Each scene shows the same named points in several views. A view is turned or mirrored, shifted and resized as a whole, has a little noise and may leave points out.

Scene 1
View 1
Q812: [-30  15  18  17  18   2   4  -6  11   2   8 -25]
Q419: [-22 -11  -3  12  -3 -29  -7   0   9 -12  -4 -14]
Q345: [-19   2   2  10  14  -1   6   2   2 -16  -4 -15]
Q422: [-22  -5  -9   0  16 -16  12   1   0 -12 -11 -22]
Q486: [  6 -12 -13  13  -6  11  -5  15  -9 -40 -15  12]
Q286: [-14  -1  -8   2  17   1  11   5  -2 -18  -9 -15]
Q311: [-10 -20 -18   7  -8 -29  -8   9  -1 -22 -14  -6]
Q954: [-12 -11 -14   3   7 -13   0   6  -6  -9  -9 -11]
Q612: [-18  -7   3  15  -1 -16  -5   1  10 -23  -5 -13]
Q381: [ -5  -3 -17   2  10   7   5  12 -13 -14 -12  -5]
Q19: [  0 -17 -31  -6   6  -5   4  14 -22 -19 -20  -2]
Q889: [-14  -6   1  15  -3 -12  -4   2  10 -31 -10  -7]
Q636: [-31 -13 -14   0  13 -45  11  -3   9 -12 -14 -29]
Q620: [-10  -3 -20  -4  19   4  10  10 -16  -2  -8 -14]
Q180: [ 13   4 -13   9   4  41  -5  21 -24 -16  -4  12]
Q628: [  7  -1 -23  -3  17  33  10  20 -25 -20 -13   3]
Q703: [ -2 -13 -16   7  -3  -4  -3  11  -7 -30 -15   0]
Q948: [-16  10   2  10  16  15   5   3  -2   0   4 -14]
View 2
Q636: [ 28   6  -3  21   4  12  -4 -13  -6 -29 -17   7]
Q703: [15  0 -3 -2 -3  4  6 -6  4 -2 -2  5]
Q620: [  1  -1   0   1   2   6 -10  -5  -4 -18   4   0]
Q311: [ 22   0   0   3  -5   7   8 -17  -1  -9 -11   9]
Q948: [  7  -4  10  10  -4   9 -18   7  -2 -10   8   4]
Q612: [26 -2  8 14 -7  8 -2 -1  0 -7 -6  8]
Q889: [25 -2  6 13 -6  6  0  2  3 -2 -5  8]
Q381: [  5  -2  -1  -2   0   4  -3  -4   0 -10   5   1]
Q419: [ 27  -1   8  14  -8  10  -3  -7  -4 -11 -11   9]
Q954: [ 13  -1   3   5  -3   7  -3 -10  -2 -14  -4   5]
Q19: [  6   1  -8  -8   2   4   5 -14   2 -13  -2   1]
Q286: [ 12   0  -2   9   1   6  -8   4   1 -14   3   2]
Q628: [-13  -4  -5 -12   2  -1  -8   9   6  -4  20  -4]
Q422: [ 17   2  -2  14   1   9  -8  -4  -1 -23  -6   4]
Q812: [ 16  -4  18  23  -7  13 -27  12  -4 -16   2   5]
View 3
Q620: [ 9  6 -2 -1  3  6  1 -1 -2 -4 -3 -5]
Q954: [ 6  2  6  8 -9 -5  3  0 -4 -8 -1 -5]
Q381: [  2  19   6   3   3   5   4   1  12 -16   5  -6]
Q345: [ -5  -2   3  -2  -2  -3  13  -2  -1 -11   1   5]
Q286: [-2  4  1 -3  1 -3  7  0  4 -8 -2  2]
Q612: [ -5  -2   9   7 -13 -15  15  -1  -3 -14   2   5]
Q19: [ 13  15   3  10  -4  -4  -9   3   5  -7  -4 -16]
Q628: [  8  24   3   2   8  16  -2   1  14 -15   4 -11]
Q180: [  5  30  11   5   2  25   5   0  11 -26  13  -6]
Q948: [ -3   1   1  -5   2  10  15  -3  -5 -13   5   8]
Q812: [-10 -11   1  -9   1   3  25  -6 -14  -9   5  17]
Q486: [  2  22  15  15  -9  -2   3   3  16 -25   7  -8]
Q889: [ -7   1  11   8 -14 -14  13   1   3 -16   3   3]
Q636: [  3 -10  -2   4  -7 -19   1   0  -8   4 -11  -2]
View 4
Q180: [ -5 -24  14  -4   4   8  -5 -22   7  -1  25 -34]
Q948: [ -7 -14   1   7   0   9 -15 -10 -10   1   3   0]
Q286: [-10  -7   7   0   1   8  -9  -1   6   8  -1  -1]
Q628: [-10 -18  15 -15   1  13  -8  -7  11   4  14 -29]
Q620: [-11  -4  -2  -8   2  11  -4   4   0   2   0 -12]
Q345: [ -3 -11  12  17   1   0 -11 -10   3   7   0  11]
Q19: [ -6   4   5 -13   3   4   9   4  18   7   6 -16]
Q422: [-10   3  -1   1   1   5  -5   7   6   7  -8   8]
Q954: [-3  3 -3  1  3  2  3  0  6  4  2 -2]
Q311: [ 2 14  1  6  6 -7 18  0 17  7  4  2]
Q812: [ -6 -22   1  23   0   8 -27 -16 -21   1  -4  13]
Q636: [ -6  17  -8   8   2   1   3  16   7  10 -16  23]
Q486: [  2  -7  21   2   5  -5   7 -15  20   8  19 -15]
Q419: [ 4  7 -4 17  6 -6  6 -4  3  6 -1 14]
Q703: [-1  1 11  2  6 -3  7 -6 17  7 10 -7]

Which points are out of place in each view (at most two, in the order of its rows)? Write - if all are in place.
view 1 -> -
view 2 -> Q628
view 3 -> Q381, Q636
view 4 -> Q345, Q812
